Each row is a point on a tangle of strands that fork and nearly touch. The rows are in no order.
In the rows, zero is written as 128.
Two points are linked if the straight distance between their rows is under 116. Some points are linked to none.
j455: [ 86 128  97  66 113 152 148  91 132 115  79 180 117 175 168 129 160 169
 114 128 118 138  99 147]
j795: [104 157 138 127  87 137 136  90 107 163  92 177 147 112 179 222 107 148
  90 113 129 123  92  92]
j640: [122 124 124 159 132 147 156 134 112 141  89 102 168 110  67  62 119 106
 172 160 143 151 199  92]
j997: [124 163 146 138 177 125  85 156  84 103 126 116 130 139 139 127 130 100
 141 155 134  55 134 143]
j890: [127  80 132 137 115 146 200 137  80 145  76  99 181 100  68  53 138 114
 156 118 158 158 167 105]
j516: [133 120 118 161 118 128 180 131 134 148 164 131  73 124 125 143 197  39
 104 121 138 173 164 132]
j742: [127 159 109 174 128 134 135 128 149 114 156 110 101 124 119 181 170 123
 168  99 133 145 108 129]
j208: [138 124 106 164 159 194 141 142 109 131 162 123  97 146 162  83 104 152
 126 125 137 119 111 115]
j333: [189  82  97 129 130 110 169 115 127 108 166  78  91 138  74 127 151  98
 142 125 130 143 110 125]
j457: [ 83  96 110  90 123 113 112 135 141 123  94 167 146 127 194  99  98 155
 133 170  82  64 126 119]
j654: [ 90  85  85 103 123 168 163 157 124 106 128 111 143 130 132  59 108 163
 141  75 122  96 140  96]
j364: [170 113 103 184 134 117 173 149 105 129 170 105  85 127 110 175 164  62
 101  88 135 164 146  99]
j779: [ 87 104 130  94 123 129 130 176 121  87  98 126 151 100 143  80  90 160
 134  98  91  73 128 103]
j195: [136 141  95 157 126 140 112 131 164 148 120 143 128 138 143 206 149 133
 141 113 119 130 114 112]
j906: [ 87 122 131 107 116 100 141 141 131 155  97 118 167  52  95  40 119 125
 127 123 155 127 157 123]
j259: [200 102  97 154 122 115 141 148 168  96 163 127  62 161 157 175 156 107
 133 128 154 143 139  96]
j592: [126 144  96 131 161 189 112 109 111 142 168 145  90 183 166 103 126 136
 118 131 148 120  87 148]
j660: [138 160 163 108 143  98  96 125 122 126  96 177 140 151 143 167 138 168
 116 152  90 145  90 193]
j501: [163 103 120 161 153 153 170 156  85 125 125  78  91 164 100  54 133  86
 142 132 141 163 179 101]
j22: [103 137 186 131 128 106 122 153 146 122 146 161 119 149 114 159 133 163
 148 121 107  85 120 139]
j818: [ 69 129 119 138  75 105 119 107 137 156 102 165 163 114 174 189 120 144
  90  88  99 128 128  62]
j55: [128 156 154 170 101 123 133 115 145 165 132 144 156 100 128 203  56 149
  77  73 120 151 113 128]
j852: [119 154 132  97 164 110  87 102  82 124 132 148 146 187 128 136 161  99
 120 191 141 100 145 173]
j815: [151 122 144 113 135 168 124 143 121 114 130  95 161  88  92  87  82 188
 176 106 132 155 101 104]
j641: [188 100 109 123 128 147 161 179 164  84 152 101  69 201 141  89 142 136
 137  77 152 145 119 109]
j258: [109 144 130 105 141 110 107  86  87 142 148 176 159 147 116 194 179  85
 108 174 133 121 147 172]
j907: [ 93 110 150  94  99  74 108 141 165 102  92 146 140 100 176 102 116 156
  95 152  74  94 122 139]
j388: [126 157 122 114 172 126 117 111 139 138 201 120 109 155 129 110 138  85
 179 147 133 119 158 141]
j46: [161 147 222 107 124 112  82 112 124 113  84 150 160 150 158 136  85 155
  75 184 156 102 113 147]
j724: [146 118 120 167 106 109 135 120 111 176 122  82  80 106 107 170 181 104
  97 143 122 180 143 101]
j821: [103 159 181 116  98 116 104 106 173 142 123 155 147 100 157 196  66 156
  77 104 137 127 112 145]
j43: [ 45 132  90 109  99  86 120 116 150  86 118 171 144 141 182 154 158 128
 104 125  82 128 139 160]
j482: [122 124 121 141 172 131 106 137 114 129 116 162 135 139 146  83  68 157
 172 134  68 107 109 128]
j831: [149 143 224 124 105  79  98 113 136 115  99 173 159 148 174 184 132 159
  60 145 126 113 109 128]
j427: [111 144 154 138 127 110  68 119 106 121 113 112 157 115  72 113 112 102
 148 187 136 104 133 114]
j361: [147 125  94 196 141 166 156 112 102 135 115 120 151 140 112  77 120 108
 156 178 147 148 194  83]
j9: [139 146 164 126 177 117  85 145  73 112 115 133 146 149 141 110 134 111
 114 198 113 110 151 170]
j350: [125 165  85 152 134 134 139 126 173  97 151 117  79 146 172 139 153 110
 152  82 146 118  93 123]
j362: [143 130 123 154 182 171 170 134  77 108 172 115 129 115 108  74 115 106
 196 103 132 137 141 122]
j557: [144 144 147 151 145 135 106 119  80 145 116  91 177 111  94  87  73 165
 143 145 114 139 185 133]
j66: [160  89 117 144  94  90 160 142 118 130 137  83  75  72 102 127 192  99
 111 152 125 172 142 100]
j854: [192  74 115 115 118 140 143 119  97 122 120  62 161 102  73 101 134 113
 158 121 143 166  71 121]
j372: [147 132 102 158 123 123 125 109 122 146 138  71  65 162 104 127 179 102
 116 148 142 157 146 130]
j608: [109 141 143  62 149 110 143  94 116 100 101 194 120 199 195 124 159 166
 127 121 121 110  95 161]
j896: [102 117 163  90 129  97 106 132 105 147 129 100 159  39  86  48  93 119
 126 137 154 178 169 123]
j565: [127 112 144 107 179 174 143 170 110 111 153 134 136 135  93  97 105 130
 195  82 129 115 116 130]
j338: [184 104  78 109 113 133 136 156 178 102 166 115  54 175 189 117 141 115
 108  95 145 126 129 104]
j136: [136 150 136 158 112 121 121 118 132 145 156 121 156  89  79 199  91 118
 109 102 115 124 112 143]
j242: [114 104 126 118  73 162 160 158 195 122 109 117 113  94 126 117 122 162
 116  92 124 125  97 113]
j440: [150 124 112 190 118 133 148 120  96 152 154 119  74 149 148 196 171 106
  96 124 120 188 135  97]
j26: [ 82 120 154 102  67 135 127 127 171 145 115 146 129 105 126 153  85 160
  82 111 102  57 133 121]
j45: [134 159 190 126 123 138  80 135 145 122  87 154 170 125 155 115  48 165
 127 168 140 116 136 128]
j874: [166 139 112 157 126 178 114 113 142 147 105  97 161  91 128  93  56 161
 137 165 154 125 115 106]
j777: [103 118  72 131  86 156 148  99 168 140 103 154 112 166 181 151 168 172
  82 130 127 145  92 143]
j876: [181 132 100 146 133 123 162 102 147 120 182  79  70 166 114 109 140  97
 152 125 155 130 134 117]
j308: [ 83 146 125 129 120  51 125 123 128 166  98 132 149 105 101 162 184  94
 119 135 110 146 179 140]
j772: [ 88 158  73 155 116 114 153 127 160 109 144 134 100 152 212 160 144 118
 111  54 120 136 124 134]
j924: [ 90 119  89 140 124 124 112 131 128 152 154 132 115  84  91 124 191  78
  94 159 137 167 137 142]
j174: [135 131 133 132  72 153 124 121 206 147 130 117 137  77 128 172 106 181
 115 110 150 147 100 115]
j580: [120 150 153  99  90 121  94 116 211 144  98 131 123  95 149 148  66 159
 116 110 146 131 111 130]
j154: [154 130  68 149 113 151 132 112 164 129 139 130  91 198 174 159 161 151
  93 117 159 152 107 136]
j114: [155  96 144 119  99 188 146 169 150 119 125  94 124 101  92 116 116 173
 150  86 132 145  80 112]
j475: [107 127 149 140 143 128 132 131 101 118 111 116 166 104  61  82 113  77
 193 157 126 117 153 108]
j745: [126 135 206 105 121 107 145 144 149 119 127 126 141 110  81 163 107 156
 167  90 102 101 112 139]
j705: [208  64 127 124 128 162 154 130  65 118 116  91 177 124  89  83 134 152
 169 128 149 182 133  94]
j159: [ 93 152 170 141 130 120 126 113 119 134 138 180 130 174 147 196 147 136
 117 122 123  93 122 146]
j95: [113 113  84 147  92 135 124 138 158 156 108 155 125 134 157 200 150 149
  85  87 115 152 118  69]
j391: [112 151 137 153 129 122 146 130 114 153 152 129 155  58  88 201 148  94
 117 129 113 146 149 142]
j633: [116 135  59  95 122 129 156  57 149 158 147 161 114 181 208 158 136 110
 100  86 127 121 104 141]
j969: [120 139 196  69 120  91 118 132 112 124 141  86 155  42  82 103  96 122
 128 130 155 141 154 161]
j212: [195  83 108 145 133 165 167 144 117 114 123 102 161 129 107  77 103 199
 166 106 135 154 120  84]
j517: [156 102 141 142 135 177 162 171 149 117 154 107  70 152 104 111 147 158
 151 102 148 147 109 106]
j650: [132 102 128 145  90 121 155 142 126 140 116  81 106  56  84  71 161  99
  95 163 158 160 133 107]
j697: [162 101 126 143 156 184 180 150  69 120 125  74 114 148  94  78 132  98
 167  99 140 143 116 122]
j295: [103 130 143 111 159 113 104 125 122 135 179 132 130 121  74 147 160 107
 155 150 129 108 163 134]
j82: [139 130  89 162 180 152 132 123 124 124 140 169 145 154 167  85  75 153
 175 100 103 103 163 102]
j914: [106  91 173  82 107  84 123 180 159  68 103 120 163  96 152  82 103 155
 100 115  77  78 138 126]
j471: [146 175 207 130 115  77 111 108 145 138 116 135 145 106 120 195 105 147
 120 150 112 151 141 162]
j990: [133 144 149 111 126 138  81 114 138 177 109 107 125 113 108 151 106 148
 135 166 111 134 116 143]
j120: [127  74 100 153 122 118 180 147  94 119 126  94 116  92  95  35 161 112
 106 146 168 150 148  94]
j971: [115 157 179 105 110  92 134 127 123 132 141 101 161  45  71 162 138 106
 123 120 126 147 142 175]
j774: [129 168  98  96 167 172 116  79  97 132 146 147 112 164 167 118 152 125
 152 174 163 151 115 172]
j14: [201  88  94 145 135 142 126 169 126  92 161 102  85 152 127 121 162  93
 128 166 172 155 151 113]
j330: [126 152 193 144 123 103 115 129  94 139 118 167 165 152 173 221 122 158
  66 125 119  97 127 137]
j545: [152 155 148 131 134 163 103 121 147 123  99 124 172  79 151  97  25 171
 150 134 144 146 147 122]
j593: [ 86 118  94 137 127  91 139 138 138 174  94 111  87 126 103  86 173  73
 111 118 135 125 153 117]
j40: [ 96 142 117 124 116  85  99 126 143 106  96 180 147 151 168 176 140 170
 103 110  75 123 102 179]
j397: [128 163  97 130 149 125 125  80 139 159 192 136  96 161 149 172 145  84
 145 120 125 111 130 136]
j942: [ 88 116  87  88 145 120 122 125 149 119 119 169 129 174 191 104 107 121
 112 138  94  63 142 154]
j185: [112 114  87 118 121 141  98 140 166 141 106 147 122 139 134 142 119 145
 147 127 111  83  99 120]
j417: [ 72 154  71 127 118 111 161  89 133 118 123 177 137 153 218 174 151 129
 103  93 102 130 115 162]
j616: [126 114 117 152 133 139 135 130 101 156 110  88  84 155  95  76 148  82
 122 163 129 140 149 110]
j273: [166 107  89 155 142 147 136 124 125 116 142  80 119 116  85 110 119 126
 139 121 132 122  78 121]
j217: [ 93 118  96 140 135 171 153 145 145 105 166 127 102 163 174  45 111 146
 126  84 148 116 127 105]
j463: [ 98 141 144 108 114  79 109 128 130 139 100 107 172  80  87  87 130 106
 121 175 144 101 163 139]
j194: [116 134 118 115 164 153 124 165 150  99 169 148 132 135  97 145 125 114
 168  89 128  94 116 149]
j893: [113 139 137 149 180 167  80 130  77 141 122 162 126 163 140 103 113 114
 172 169 132 138 145 105]
j987: [126  87 158 101  76 113 152 135 122 148  88  82 141  66  55  76 154  91
 112 104 164 171 124 100]
j587: [136 177 118  63 167 140 122  76  78 111 124 167 111 190 169 150 148 131
 136 128 149 108  96 169]
j985: [130 112 158 109 136 153  99 142  84 148 150  88 139 103  44 111 106 109
 123 114 128 134 123 123]
j162: [126 134 148 122 160 124 104 122 125 135 115 170 115 170 162 111 110 156
 152 162  81 114  91 169]
j74: [165 136 198 107 117  68 112 137 176 131 110 141 142  95 105 179  83 144
 131 111  96 118 117 149]
j511: [147 116 199 103 129  88  94 180 164  73 111 136 154  85 154 104  79 157
 127 113 102 105 110 118]
j232: [214  64 105 133 110 136 131 185 132  69 153 129  92 125 105 132 135 141
 144 150 147 127 108 100]
j101: [ 66 168 103 121 124 105 112  90  92 135 120 166 140 134 120 153 199  75
 101 177 157 146 141 160]
j108: [123 135  92 106 149 129 117  72 124 166 150 161 103 165 178 173 141 129
 129 117  99  96 106 144]
j269: [114 130  60 116 143 136 119 110 176 129 126 143 123 174 167 106 112 119
 152 126 130  89 120 142]
j304: [128 167 190 122 123  92  96 101 115 134 103 151 156 130 106 167 144 141
 103 187 120 151 125 196]
j584: [109 130 168 121 135  65 102 122 120 134 149 150 156 104  98 174 175  90
 116 171 108 115 167 150]
j576: [123 160 107 148 176 157  97 145  79  97 151  91 136 155 121 102 100 115
 154 116 154  85 135 125]

A fork is a point with three links. Follow the links from the first point to the second and name the forks in between, in order.
j55; j854 -> j114
j174; j361 -> j640
j269; j397 -> j195 > j417
j388; j330 -> j417 > j660
j815; j361 -> j114 > j640
j593; j114 -> j616 > j372
j874; j907 -> j660 > j417 > j195
j463; j616 -> j114 > j372
j650; j890 -> j724 > j372 > j114 > j640

A fork is a point with three links, a tip a point with one. Leave the first point through the second and follow the links. Name the first fork or tip that comes.
j463; j906 -> j114
j654; j217 -> j154
j46; j831 -> j660
j821; j55 -> j640

Follow the links from the first point to the second, and from the first to the third. Name the last point that the two ways share.
j397; j46; j818 -> j417
j174; j362; j987 -> j372
j593; j55; j338 -> j114
j482; j258; j831 -> j660
j997; j742; j330 -> j417
j896; j501; j516 -> j372
j258; j818; j774 -> j195
j777; j101; j795 -> j195
